Each row is a point on a tangle of strands that fork and nearly touch. The rows are in no order.
(in the rows, 128 means zero)
Two points are linked if the straight distance between their rows is under 188. Some points are linked to none.
Z_876: [155 118 141  99 140 129 140 178 145 137 115 113 147 129  82 136 165 140
 167 102 109  78 137 140 164  98 127  77 128 162 127 176  84  91 127 126
 105 135  96 121 177 134  78 102 132 112 154 109 147 142 178 145 125 139
 120 133]
Z_807: [106 171  66 138 186 219 100 145 167 142  82 160 157 155 101 125 161 146
 138 142 131 111 143 164 104 132 152 164  94 172 101 133 114 140 172 111
 142 101 120 149 178 120 151  92 106  88 152  84 138 180 148 134 158 158
 124 108]
Z_949: [165  76 134 114 124 115 124  88 115 106 146 115 136 135 145 148 145 134
 112 123 172 111 149 141  82 220 112 115  74 157 162 130 119 162 117  89
  88  90 132 135  63 139 110 176  98 144 129 153 127  76  76 152  90 118
 135  88]
Z_184: [ 90 129 158 112 162 122 116  71 172 152 167 151 112 153 131 111  96 112
 125 157 125 158  72 146 103  85 106 176  66  88 112 100 135 140 130 131
 176 159 131 107 161 143 173 118  85 190 140 104 112 127  80 130 199 131
 104 168]
Z_646: [167  70 189 134 113 110 153 100 108 169 143 114 118 134 162 173  96 144
 120 107 154 157 144  48 150 165 134 137 109 104 166 138 120 170  76 147
 140 132 119 164  80 150 125 100 108 175  87 133 108  93 100 113 105  88
 112 116]
Z_30: [133 115 148 115 119 169  92  81 187 143 127 150  93 126 165 157 117 116
 112 123 128 129 133 113 143 160 175 159 107 102  87  97 120 186 137  82
 131 104 132 151 118 146 165  67  95 156 138 152 157 132  96 107  63 141
  69 120]
Z_760: [121 126 109 130 185 161 157 159  87 114 188 107 141 147 111 119  98 123
 126 163 155 104  99 142  93  77  63 128  99  74 167 104 121  88  77 196
 217 136 151 136 123 109 138 144  86 143 140 133 129 136 121 132 146 136
 153 115]
Z_367: [103 154 140 129 126 149  87 137 146 182 183 124  97 168 133 170  85  92
 125 165  93 128 112 101 178  88 173 112 124  97  77 128 113 157 133 131
 148 156 116 157 156 129 148  58 122 140 149 121 160 140 129 101  73 143
  86 162]
Z_499: [144 173 140 134  85  81  88 182 115 149  54 134 135  75  87  96 149 135
 124 143 128 163 162 131 144 130 157  63 131 140 127 127 102 119 115 139
 119 198  82 153 144 148 100 110 138  98 116 125 138  68 167  56 108 116
 147 142]
Z_275: [118 107 113 140 146 162 124 137 100 120 102 157 118  98  93 105 156  97
 117 180 157 156 140 167 160 126 140 164 101 127 154 130  82 116  94 141
 156 123  73 130 141 151 127  97 121 157 138 102 153  81 103  81 153  87
 149 118]
Z_414: [150 157 100  87 105  76 115 146 136  91  71 147 146 100  63  64 138 162
 145 128 147  91 107 187  71 140 105  63 128 117 136  89 135 108 170  97
 119 137 122 116 135 116 135 160 106  90 153 158 146 121 161 133 122 188
 132 130]
Z_202: [ 91 144 162 109 113 124  91  85 142 153 159  77 114 170 151 171 118 154
  97 169 146 118 121 155 103 160 115 136  84 128 106  69 180 189 149 114
 113 100 187 182 102 131 174  89  83 158 151 154 128 109  81 162 120  75
 110 103]
Z_487: [102 171 135 162 121 158 157  97 122 124 128 147 123 160 179 140 112 148
 134 136 136 162 151 122 109 135 114 228 115 147 148 129 166 102 122 177
 155  96 158 165 145 111 166 155 119 145 108 103  70 145 116 165 234 107
 149 121]
Z_916: [139  16 155 106 149  40 177 108 122 105 170 118 114 136 107 122 124 128
 143  94 164 116  68 128 124 148  75  96 135  98 167 133 146 156 113 157
 101 110 111  80  67 118 129 143 127 181 130 134 146 128 148 130 140 107
 121  89]
Z_97: [144 138 140 140 124 155 116 163  86 115 161 106  90 110 125 177 130  91
 112 171 114 108 132 150 203 104 122 113 182  82 104 132  70  82 103 148
 124 139 117 140 157 109 104 123 110 134 142 164 164  98 129  75  49 142
 150 128]
Z_866: [118 106  99 107 133 140 140 176 133  76  71 117 120  85 191 133 215 161
 142  88 119 108 164 115 118 172 128 108 177 186 112 152 111  94 120  94
  91  80 115 100  98 121  84 131 163  38 134 144 150 184 168 118  86 116
 139  98]
Z_776: [157  75 189 131 110  91 181 120 136 175 135 128 110 146 114 140 105 122
 134 103 106 156 142 127 196 117 147 180 143 131 134 170 125 135 111 161
 101 120  90 150 155 139 130 109 117 191 101  86 116 121 133 140 182  91
 101 115]
Z_934: [157  93 172 108 131 108 125 144 152 202 205 104  97 177 105 175  57  93
 141 131 111 113 121 107 181  88 167 117 124 108 100 164 102 136 115 129
 130 156  87 168 175 112 124  93  88 177 128 115 152 110 129 124 110 154
  72 146]
Z_246: [115 116 126 127 136 115 124 120 131 129 160 103 145 152 104 140 134 130
 123 113 105 119  87 110 134 106 140  57 130 127 124 122 138 149 143 115
 105 148 152  90 117 161 116 113 164 134 143 118 129 158 124 145 108 129
 122 154]
Z_156: [117 115 128 172 106 135 127 130  62  89 142 109  86 101 146 160 121 103
  96 171 128 149 124 125 183 132 125 123 177  93 125 113 103  96 109 138
 116 122 113 128 118 134 122 148 137 121 128 154 142  99 100  81  83 112
 177 127]
Z_398: [147  81 117 109 116  97 158 122 169  83  77 163 114  81 123  88 173 124
 146  71 125 144 115 125 175 120 131 158 200 131 148 151 106 108 120 120
 103 103  78  71 151 125 116 118 176 113 129 135 145 153 169 116 158 128
 111 123]
Z_178: [113 149  92 136 129 101 130 112  98 178 155 149 151 193 104 115  80 104
 126 168 119 136 118 176 104 100 151 159 125 160 117 158 155 126 177 104
  99 117 105 126 155  98 180 176 122 133 144 100 126 122 102 179 154 161
 115 155]
Z_606: [155 122 126  94 117  70 133 102 134 108 130 155 125 122  83  69  77 127
 121 137 150 102  73 179  56 125  85 121  97  51 127  68 150 139 137 125
 164 165 117 120 111 117 175 173  81 177 137 153 122  83 107 127 155 148
 132 152]
Z_220: [ 78 121 125 159 166 215 123 136 122 100 128 136 111 110 129 146 173  96
 108 173 110 154 121 170 194  89 111 182 140 116 118 133  88 102  98 171
 168  99 122 107 158 147 127  98 125 149 131 105 143 129 105  92 154  80
 155 118]
Z_11: [160 142 136 101  73  72  92 132 122 118  68 139 128  66  74 114 159 130
 118 118 134 132 122 143 119 171 124  52 133 128 127 115 116 141 134  96
  77 166  89 122 117 161  88 133 154 122 139 154 131  72 135  77  85 129
 160 148]
Z_324: [123 124 129 104  88 115 121  86 165 151  92 154 120 132 162 135 124 145
 121 105 116 105 116 118 108 174 179 112 123  97  70  82 155 193 182  72
  86 100 156 143  90 150 184  73 102 125 129 157 151 151 103 134  51 139
  75 114]
Z_122: [129 158 150 133 139 154 149 168  72 136 176  87 122 131 131 167  99 142
 122 161 137 112 113 109 137  90  81  93 133  59 143  99 122  87  83 188
 184 151 177 161 125 117 122 125  95 132 114 155 121 123 135 111 105 133
 154 123]
Z_111: [173 201 104 141 160 164 105 126 167 106 119 141 152 124 108 104 151 110
 161 105 116 109 149 149 117 101 140 153 129 179 121 185 119  72 141 107
 122 159 117 112 187 104  84 179 157 114 119 109 106 121 169 167 154 193
 129 131]
Z_714: [162 160 135 115 120 150 115 124 181  89 100 140 130  84 125 104 107 147
 145  68 138 113 115  73  92 129 139 109 112  65 134  66 127 146 116 121
 192 157 169 128 121 148 129  89 123 124 108 166 113 144 169 107  94 188
  92 136]
Z_396: [158 191 119 144 147 170 142 125 177  99  97 135 144 138 138  91 162 146
 148  76 116 117 167 141 110 133 138 192 161 208 130 183 147  78 142 130
 117 138 136 118 168  86  77 175 160  99 110  93  91 156 189 175 184 180
 138 101]
Z_196: [148  92 150 135 108  66 134 111 128  80 125 125  93  67  91 126 142 123
 121  88 121 136  74 100 169 136 109  85 195  76 141 109 134 124 113 145
  96 145 100  83 123 154  97 131 172 153 130 165 136 128 157  83 100 115
 149 135]
Z_758: [155 165 202 126 117 151 134 148  98 132 160  94 103 102 170 211 126 135
 129 135 128 112 142 112 183 101  79 120 143  97 136 124 122  84  71 174
 148 151 189 168 145 116  80 125 102 150 103 161 108  98 144 126 104  89
 144 115]
Z_395: [137 156 141 141  89 114 115 175  97 189  97 124 149 115 102 130 118 121
 118 135 132 159 172  75 143 129 171  60 103 128 127 126 112 161 108 140
 145 193 119 170 112 161 121  59 144 118 109 116 129  94 144  77  83 111
 132 152]
Z_222: [159  84 125 121  98  62 109  97 125  77  94 142 108  54 106 118 159 112
 114  75 140 146  83 111 126 188  94  80 172 118 151 135 137 146 120 114
  67 139  90  82  87 156  83 160 197 141 138 166 129  95 135  78  86 111
 171 136]
Z_534: [ 96 122 122 149 110 155 122 163  85 179 128 101 149 122 134 150 142 114
  95 148 131 167 173  76 133 147 161  81  78 153 139 115 115 179  84 141
 148 147 138 157  81 187 110  67 154 131 111 104 119 109  97  85 106  66
 158 131]
Z_906: [159  20 159 117 148  91 177 132 105 150 161 102 121 142 132 157 122 140
 129  94 157 131 118  61 150 154 116 102 118 111 171 148 113 172  81 161
 126 113 109 129  54 143 118 108 120 168  99 124 132 132 128 119 110  98
 116  91]
Z_987: [139 122 129 104 128 131 137 149 154 107 110 117 158 107 125  91 133 139
 142  68 178 123 147 109  76 168  79 107  70 125 186  90 151 173  76 161
 181 142 158 131  81 130 108 103 140 130 115 141 106 132 158 127 142 116
 128 101]
Z_870: [152 197 121 115 112 126  77 162 146  89  72 125 124  96  97 110 153 160
 147 139 132  80 146 171 116 141 137  68 131 126 100 110 108  90 163  82
  97 145 128 142 164 112 111 140 110  77 157 170 155 113 173 124  74 194
 127 127]
Z_316: [103 163 150 141 154 144 150 106 134 157 156 118 156 173 154 125 112 135
 139 120 121 153 128 112 101 100  98 188  64 149 148 133 169 131 123 170
 158 131 170 135 139 137 138 127 140 162 111  78  77 137 114 179 228  93
 134 142]
Z_963: [171  79 147 115 130  66 151  58 150 145 177 127 159 154 135 124  95 104
 134  77 115 131  90  89 115 117 123 116 123 154 137 183 138 137 139  69
 101 167 123  51 122 121  97 186 162 163 112 112 106 109  98 170 141 152
  98 169]
Z_381: [181 146 132 128 134 114 129 101 154 119 154 129 154 138 122 113 118 100
 148  83 107 110 114 125 121  91 135 136 138 151 146 175 132  94 135  90
 101 151 117  83 162 120  89 189 166 137 115 120 108 119 138 176 143 187
 107 152]
Z_679: [ 79 145 168 112 131 150  98  98 111 115 177  80  86 153 167 204 120 155
  98 176 138 109 104 141 135 138  97 127 127  84  88  69 162 153 130 137
 134 112 204 175 106 116 160  92  73 149 158 171 142 131  88 139  93  81
 129 105]
Z_511: [ 93 118  93 164 121  96 149 140  93 118 169 117 138 135 156 106 110 113
 128 129 113 178 114  91 121  90 121 132 164 143 161 143 160 100 129 143
 132 126 134  87 100 123 123 163 198 106 107 106 106 148 121 148 176 107
 149 152]
Z_101: [114  95 147 126  80  73 191 136 104 190  90 152 125 153 111 107 113 132
 120 129 116 166 155 142 168 129 145 180 155 150 133 149 153 148 140 170
 100  97  89 149 126 134 169 119 116 146  95  87 116 137 120 129 197  83
 116 117]
Z_833: [178 124 178 137  72 114 108  78 118 149 113 130 100  99 190 179  94 124
 101 118 158 158 157  65 137 195 143 143 114 119 143 120 131 165 113  97
 109 133 126 181  89 130 128 127 114 151 107 170 118  45  85 107  59 105
 126 118]
Z_488: [181 171  86 153 130 129 117 130 123  99 119 140 128  90 105  95 103  91
 138 138 133 128 124 120 100  91 136 110 160 107 155 138 100  62 124 106
 157 168  78 119 164 119 132 194 146 101 119 163 139  96 140 112 104 213
 143 139]
Z_555: [187 126 125  98 126  70 155 142 108 155 124 161 172 111 108  47  94 111
 139 100 167 118 155 146  56 127  89 153  81 153 173 137 149 127 119 148
 156 168  93 119 113  96 118 201 145 156 108 117  93  83 145 158 183 115
 139 135]
Z_293: [128 181 119 121 153 193 103 159 157 133 100 102 181 111 115  98 163 140
 135  97 151 125 174 114  86 138 116 105  42 171 155 117 128 159  97 141
 185 159 169 137 119 155  90  82 140 118 119 103 112 126 147 129 139 123
 137 115]
Z_266: [180 104  93 104 163 150 156 194 126  90  79 143 133 100  98 116 158 183
 159 110 158  84 155 143 120 153 117 117 144 152 152 153  88  55 115 126
 141  93  76 124 138  84  95 139  86  75 158 146 167 161 189 110 112 171
 124  91]
Z_610: [118  98 112 140 117 148 150 184  84 111  82 121 116  89 183 147 180 137
 121 132 124 130 200 117 140 172 144 133 165 180 124 156 105 101 118 135
 107  78 114 149  88 129  90 143 140  55 110 141 136 158 138  96  92 103
 165  93]
Z_658: [142  84 159 102 148  83 145  62 173 119 155 168 119 137 145  91  87 127
 136 113 149 134  71 127  78 122  77 164  86  70 133  90 138 143 113 138
 191 157 127  93 119 122 170 159  90 195 133 141 100 102  84 127 202 136
 114 166]
Z_864: [ 76 149 104 124 119 143 103 140 114 149 110 101 130 157 126 133 136 150
 111 180 145 112 157 176 101 164 139 136  90 144 109  84 151 173 158 113
 102  72 163 188 110 123 170  96  90 109 148 128 144 138 105 145 118 105
 131  97]
Z_66: [ 71 140  72 148 101 122 120 139 100 141  99 133 128 162 149 131 118 149
 124 177 120 121 158 149  91 150 177 133 143 140  94 107 152 164 199  98
  79  66 144 165 106 111 189 132 118  69 142 133 144 158 113 148 104 133
 127 121]
Z_180: [136 147 130 120 113  93 152 184  74 161 136  91 135 165  89 126 108 144
 145 154 142  88 158 151 135 123 125  83 129 131 136 133 136 101 146 152
  97 122 135 168 129 109 119 143  98  98 125 134 132 133 151 153 105 151
 130 108]
Z_295: [106 120 106 107 163 140 129 164 120 151 158 108 186 171  84 136 155 127
 141 128  99  85  94 130 139  76 128  47 117 156 137 155 112 132 151 123
 108 142 127 106 147 147 108 105 157 109 165  94 142 159 140 173 118 132
 137 154]
Z_594: [140  92 104 103 140 103 137 138  97 128  80 189 145  86  80  45 150 118
 117 156 187 126 139 188  87 148 112 155  81 137 165 124 107 145 118 137
 160 129  77 118 120 126 136 129 130 148 148 108 141  87 121  96 174  88
 146 123]
Z_839: [114 119 132 132 138 177  85  75 168 101 146 152  79 135 149 145 109 111
 106 150 138 138 102 150 147 134 145 176 127  96 100  97 118 145 132  89
 129  93 114 125 148 131 167 122  87 146 149 150 146 131  88 109 100 165
  91 128]
Z_902: [126  84 148 113 136 107 123  40 182 157 152 137 142 164 133 136 116 107
 124 101  97 145  89 118 129 122 146 135 113 147  91 163 132 176 155  59
 108 148 126  56 140 145 141 136 134 167 132 102 114 135  70 155 138 143
  80 169]
Z_759: [ 85 172  79 166 126 116 116 134  64 146 137 144 126 157 106  94 103  79
 111 230 126 162 127 188 123  85 148 167 133 134 121 138 131  84 149 125
 129 133  88 134 165 109 179 165 136 124 145 103 142  91 105 133 162 126
 153 149]
Z_521: [ 88 118 168 143 122  84 118  69 107 143 210  78  99 156 138 179  95 155
 111 156 119 134  80  88 115 169 102  59 122 107  91  97 177 141 143 104
  82 154 200 118 101 147 126 140 125 152 130 155 108 123  81 139 117  99
 145 150]
Z_229: [ 96 128 106 128  69  93 139 114 116 165  93 156 139 152 160 130 105 137
 121 127  89 132 126 109 119 140 185 114 164 124  85 115 168 178 204  96
  79  99 146 136  98 126 208 113 129  88 119 134 137 171 112 150  88 129
  99 148]
Z_151: [172 145 131 137 130 130  95 135 108 109 169  98 117 106  90 167 128  88
 115 147 121 103 104 134 163 110 130  50 144 108 119 137  81  89 111 102
 111 189 104 112 144 146  74 147 145 151 153 160 149  76 114 102  57 158
 159 155]
Z_236: [129 104 160 138 161 187 132  91 131  68 173 102 109 118 174 183 151 119
 112 125 112 115 105 156 161 120  73 174 156 113 132 144 104  92  91 142
 136  91 170  94 140 119  96 181 116 147 128 149 119 131 102 137 127 116
 143 109]
Z_489: [197  87 171 119 132  83 132 133 134 169 171 111 125 128  87 152  78 109
 143  94 122 121 103  79 149  87 155  81 137  80 134 147  93 126 101 119
 135 188  86 128 142 139 100 124 118 178 110 135 124  83 132 113 109 163
 104 150]
Z_582: [105 131 131 152 122 130 124  80 156 192 151 132 151 181 175 161 100 124
 117 110  76 169 107  64 132 108 173 139 128 145  87 155 155 177 165  87
 106 135 151  96 128 142 166 122 172 124 112  87 104 158  88 161 144 135
  88 183]
Z_385: [117 116 195 137  92  86 173  85 132 112 130 123  89 131 178 140 108 155
 132 104 118 142 111 105 174 126 101 186 161  89 143 107 170 105 115 168
 109  93 153 136 130 131 153 148 119 145  83 145  93 150 133 148 183  88
 113 110]
Z_443: [ 70 153  55 191 132 177 107 151  66 128 143 133 121 148 136 136 108  93
 105 220 118 162 144 153 140  99 163 157 158 134 114 142 106 103 145 120
 138 108 107 141 140 109 160 157 142  93 145 111 141 114  83 111 126 137
 168 145]
Z_174: [118 157 185 109 114 157 122 138 101 107 127  95 103 106 173 200 149 145
 117 146 142  92 150 161 149 138  90 123 148  99 115  97 149 122 115 167
 124 103 208 181 112 115 114 115  76 125 120 182 126 135 129 133  70  83
 145  81]
Z_986: [130 144 100  91  87  71 130 119 124 110  77 165 139 114  69  50 114 151
 122 127 152 108  94 193  72 149  92 103 110  92 128  66 162 158 165 122
 142 135 131 113 101 125 173 150  94 130 140 142 131 116 118 122 155 142
 133 131]
Z_930: [150 110 139 117 134  86 129 139 113 123 105 174 150  81 114  40 126 100
 122 124 178 142 147 162  77 132  74 159  81 133 174 119 139 138  87 166
 180 164  86 116 114 108 123 163 165 157 128 116  96  73 141 121 188  74
 163 136]
Z_349: [145  75 161 136 139  89 139 120 131 114 150 121  99 102  83 132 120 119
 125 117 122 134  78 112 180  91 129 110 168  61 137 118  99 122  99 150
 136 155  82 100 142 155 116 104 131 182 133 140 140 116 136  84 126 127
 122 141]
Z_922: [152  98 112  78 152 127 142 200 109 100  99 114 144 109  72 128 175 165
 167 127 141  64 116 159 131 120  92  58 131 142 140 148  88  74 117 117
 120 115  81 102 151 114  83 117 107  89 179 136 167 141 187 123 104 138
 127 109]
Z_586: [ 97 104  55 173 143 157 150 168  66  94 173 120 129 118 170 124 119 117
 129 146 129 162 155 108  94 121 108 158 162 169 166 152 127  94 120 147
 154  94 148 107  74 101 110 203 165  89 112 115 110 141 116 147 151 114
 176 111]
Z_545: [ 54 127  98 141 124 122 130 189 117 134  98 116 146 112 154 120 173 148
 123 138  92 144 151  99 141 104 159  80 170 168 124 132 147 134 147 146
 121 130 138 123 104 149 123  85 185  55 119 109 129 200 162 120 142  80
 160 137]
Z_988: [127 102 123 113 115 115 142 111 170  67  89 127 112  75 168 106 212 127
 133  47 131 128 132 105 149 160 126 135 186 152 129 131 120 130 100 101
  71 100 124  75 108 142  87 117 203  91 119 152 136 166 160 118 114 110
 126 108]
Z_34: [113 103 100 114 125  92 153  99 160  72 108 152 130 128 128  86 155 134
 141  91 111 127  85 150 134 112 126 142 190 130 136 131 145 116 168 110
  94  83 126  64 140 120 149 155 167 102 129 131 139 181 152 162 151 156
 102 134]
Z_840: [116  93 106 122 187 165 144 123 137  75 177 129 112 141 117 120 106 126
 133 130 151 106  62 144 111  94  76 139 116  62 152  85 115 112  94 170
 206 104 143 107 119 122 153 138  81 148 140 142 139 172 127 119 135 158
 116 110]
Z_261: [186 176 128 130 125 162 122 122 170  99  98 150 134 100 152 119  92 143
 166  61 138  89 150  67  96 142 161 131 132  91 129 105 132 109 134 105
 167 144 171 157 129 113 115 133 102  97  95 177 110 154 178 130  60 223
  87 107]
Z_207: [158 109 185 116 131 130 132 101 189 156 143 146 113 144 119 141 114  97
 138  97 101 167 125 127 162 103 146 206  95 137 113 157 116 129 106 138
 133 149 106 135 190 139 124 104 100 221 100  74  99  97 125 145 206 103
  89 133]
Z_150: [109  98 103 126 143 156  91  78 158 129 148 149  97 161 135 153 133 111
 116 163 117 113 105 183 153 145 157 160 129 143  85 135 110 160 170  69
  79  61 101 121 164 124 165 129 116 120 175 128 170 147  85 143 102 153
  94 127]
Z_212: [ 99 129 118 121 111 103 157 185  74 168 119 105 109 185 100 132 102 140
 139 178 128  94 157 159 169 125 149 115 157 109 111 131 119 114 151 163
 106  96 121 189 138  99 162  95  87  92 139 125 164 160 154 128 110 125
 120 117]
Z_117: [119 166  71 149 159 166 142 165 121 149  82 158 150 158 104  98 113 171
 141 142 148 125 168 140  99 137 167 145 131 163 138 134 127 102 161 148
 161 111 115 165 135 100 169 120  96  81 126 115 133 174 163 123 148 175
 124 115]
Z_162: [ 97 162  94 149 139 165 151 134 168 107 103 126 148 135 174  86 161 145
 130  76 121 160 175 115  93 137 143 198 168 209 136 170 175 114 139 135
 119 116 150 107 126 104  92 149 191  78  97  85  91 180 165 167 207 128
 150 110]
Z_54: [ 96 147 118 114 129 158 133 168 118 176 145 123  97 186 116 156 112 127
 133 190 100  84 151 164 174 130 157 172 139 123  72 140 128 147 163 161
 128  82 122 217 161  84 162  67  85 114 163 107 183 171 150 126 102 124
 116 103]
Z_813: [166 131  88 128 153 165 155 159 152 108  68 166 133 112 123 104 139 169
 149  92 152 112 172 110 119 157 164 151 143 157 141 142 100  91 133 130
 160 106  98 141 130 107 125 115 103  86 127 136 142 173 178 109 118 182
 112 107]
Z_692: [133 167 104 140 109  88 138 152  89 153 130 119 158 172 107 110  98 142
 146 146 123 110 141 143 103 109 134 100 150 153 140 145 165 101 181 125
  92 129 136 138 132  99 146 182 133  82 118 127 114 138 145 181 132 176
 127 139]
Z_653: [118 170  99 121 185 202  95 174 142 142  76 135 166 136  86 116 193 142
 140 162 135 108 167 192 108 136 116 141  51 200 107 154 105 108 146 125
 128 128 119 143 175 125  91  93 108 116 159  67 142 125 149 137 168 103
 152  93]
Z_951: [ 77 162  89 181 111 170 101 154 128 127 106 145 152 124 158 125 162 111
 128 154  82 167 155  91 156 101 188 117 173 175 113 162 123 130 164 109
 121 137 119 109 142 148 142 114 202  64 113  93 120 150 131 126 136 114
 158 175]
Z_559: [ 98 157 177 136 152 126 121  87 178 158 160 130 126 152 140 132 119 112
 136 135  99 171  92 120 147  76 112 194  72 115 110 128 144 118 117 154
 144 160 148 118 178 150 139 115 124 189 119  85  99 117 108 151 221  99
 110 162]
Z_958: [104 106 122 139 109  61 148 109 110 157 159 138 150 150 108 112 103 123
 107 128  89 172  73  92 137  77 135  89 155 119 132 136 165 139 143 133
 118 162 123  69 122 152 157 126 176 146 131  97 118 142 107 125 157 103
 130 187]
Z_880: [122 165  94 114 170 190  94 150 157 115  78 134 176  95 125  83 210 126
 134 112 151 127 178 150  79 157 122 127  46 211 151 149 110 133 105 109
 149 135 133 114 125 149  62 104 167 108 139  90 129 120 139 124 159 100
 155 113]
Z_404: [130 100 155 140 146 187 136 128 115 169 157  89 140 134 167 181 137 120
 104 122 136 159 164  71 149 146 138 123  72 153 144 142 102 168  64 144
 161 136 144 147  96 170 107  80 128 166 112 104 115 103  78 115 115  65
 140 124]
Z_854: [ 82 120 142 148 185 234 100 106 128  91 153 109 116 105 168 194 176 114
  91 159 108 145 118 167 146 106  87 176 131 115 110 119  93 138 100 151
 166  93 182 114 141 148 125 114 108 148 144 123 127 132  87 101 128  75
 154 118]
Z_727: [ 86 166 112 183 107 158 117 121 130 162 127 152 143 150 170 141 117 106
 122 131  72 189 131  63 157  87 191 154 150 141  97 153 145 142 154 116
 132 138 129 112 149 149 173 107 197 102 102  84 105 152 113 132 150 126
 114 190]
Z_129: [103 105  98 133 153 142 109  89 140  77 136 147 117 150 126 135 162 115
 127 144 106 106  83 185 152 113 136 141 161 139 108 150 112 117 173  73
  70  78 110  79 160 132 140 177 147 103 163 126 148 161 100 160 121 163
 117 138]
Z_274: [166 157 165 133  86 165  96  76 164 120  93 147 113  77 197 156 121 125
 114  97 144 151 161  66 122 187 163 148 100 103 122  94 132 174 111  82
 134 139 151 164  95 153 139  88 118 147 111 168 122  84  95 107  57 122
 107 121]
Z_459: [183 165 102 132 111  80 157 151  97 169 122 138 169 124 100  75  86 125
 151 116 148 134 167 120  73 115 125 126 130 160 170 157 148  91 145 144
 143 167  98 134 132  95 125 205 138 119  99 119 108  99 149 152 155 167
 136 135]
Z_608: [169 197 125 124 120 141  95 144 159 112  94 142 131 119 130 125 105 157
 169 104 132  74 157 120 101 146 167  99 126 109  93 110 133 110 173  86
 120 137 160 168 145  99 120 132  97  77 135 179 138 145 172 150  37 217
  98 109]
Z_777: [121  67 187  99 122  66 147  81 139 106 162 107  96 147  97 141 104 153
 122 128 147 109  73 149 131 153  87 109 127  65 140  78 149 153 130 144
 114 127 140 116  97 139 150 124  65 187 130 159 128 118 107 129 143 105
 107 112]
Z_423: [172 142 136  99 111 125 116 125 192  88  94 140 150  82 118  74 112 147
 150  49 156 117 119 106  61 154  88 110  85  74 159  58 147 172  97 142
 201 158 162 123 101 130 128 106 129 151 122 165 103 107 157 111 150 146
 115 131]
Z_248: [106 110 149 157 119 123 136  91  84  61 163 103  84 104 179 161 133 121
 112 138 120 142 103 134 162 135  90 144 171 111 142 118 134  90 109 135
 106  98 145  94 118 127 110 200 146 130 120 162 118 111  93 124 137  99
 170 115]
Z_517: [117 127 134 116 120 114 150 136 167 120  91 110 148 111 158  93 193 135
 131  53 127 136 164 116 131 156 120 149 142 196 142 157 152 133  98 128
  88 114 142 110 115 138  74 119 191  98  98 112 108 169 166 149 165 103
 127 102]
Z_96: [115 190  92 121 128 186  68 166 136 172 157 136 116 167 112 155 121  97
 136 198  91 110 141 132 163 108 171 144 106 144  71 149 102 158 147 145
 154 135 105 192 180  91 136  72 114 103 151 108 176 131 151 109  81 156
 109 142]
Z_553: [102 128 169 103 111  58 111  81 126 158 183  91 114 166  79 141  79 142
 105 161 127 126  72 152 113 144  97  78 113  89  98  79 171 148 148 111
  93 169 167 122 112 136 147 121  92 184 153 143 127  99  87 137 129 111
 125 158]
Z_67: [ 90  91  81 155 144 179 149 202  67 131 134 104 138 104 172 162 155 132
 117 157 106 145 198 124 110 135 116 139 166 188 139 167 101 109 112 155
 131  78 162 142  72 115  84 166 137  69 112 119 110 155 130 120 118  99
 175  93]

A fork is a point with three links, a tip a point with one. Leave the first point through the second and follow the links. Name the first fork or tip that comes.
Z_404; Z_534 => Z_692
Z_870; Z_608 => Z_988
Z_96; Z_367 => Z_646
Z_922; Z_266 => Z_559

Follow the links from the first point to the second, and from the first to the third. Name the last point that the two ways share.
Z_876; Z_404; Z_582 => Z_988
Z_758; Z_162; Z_553 => Z_30
Z_229; Z_266; Z_916 => Z_30
Z_854; Z_443; Z_395 => Z_692
Z_813; Z_34; Z_111 => Z_988
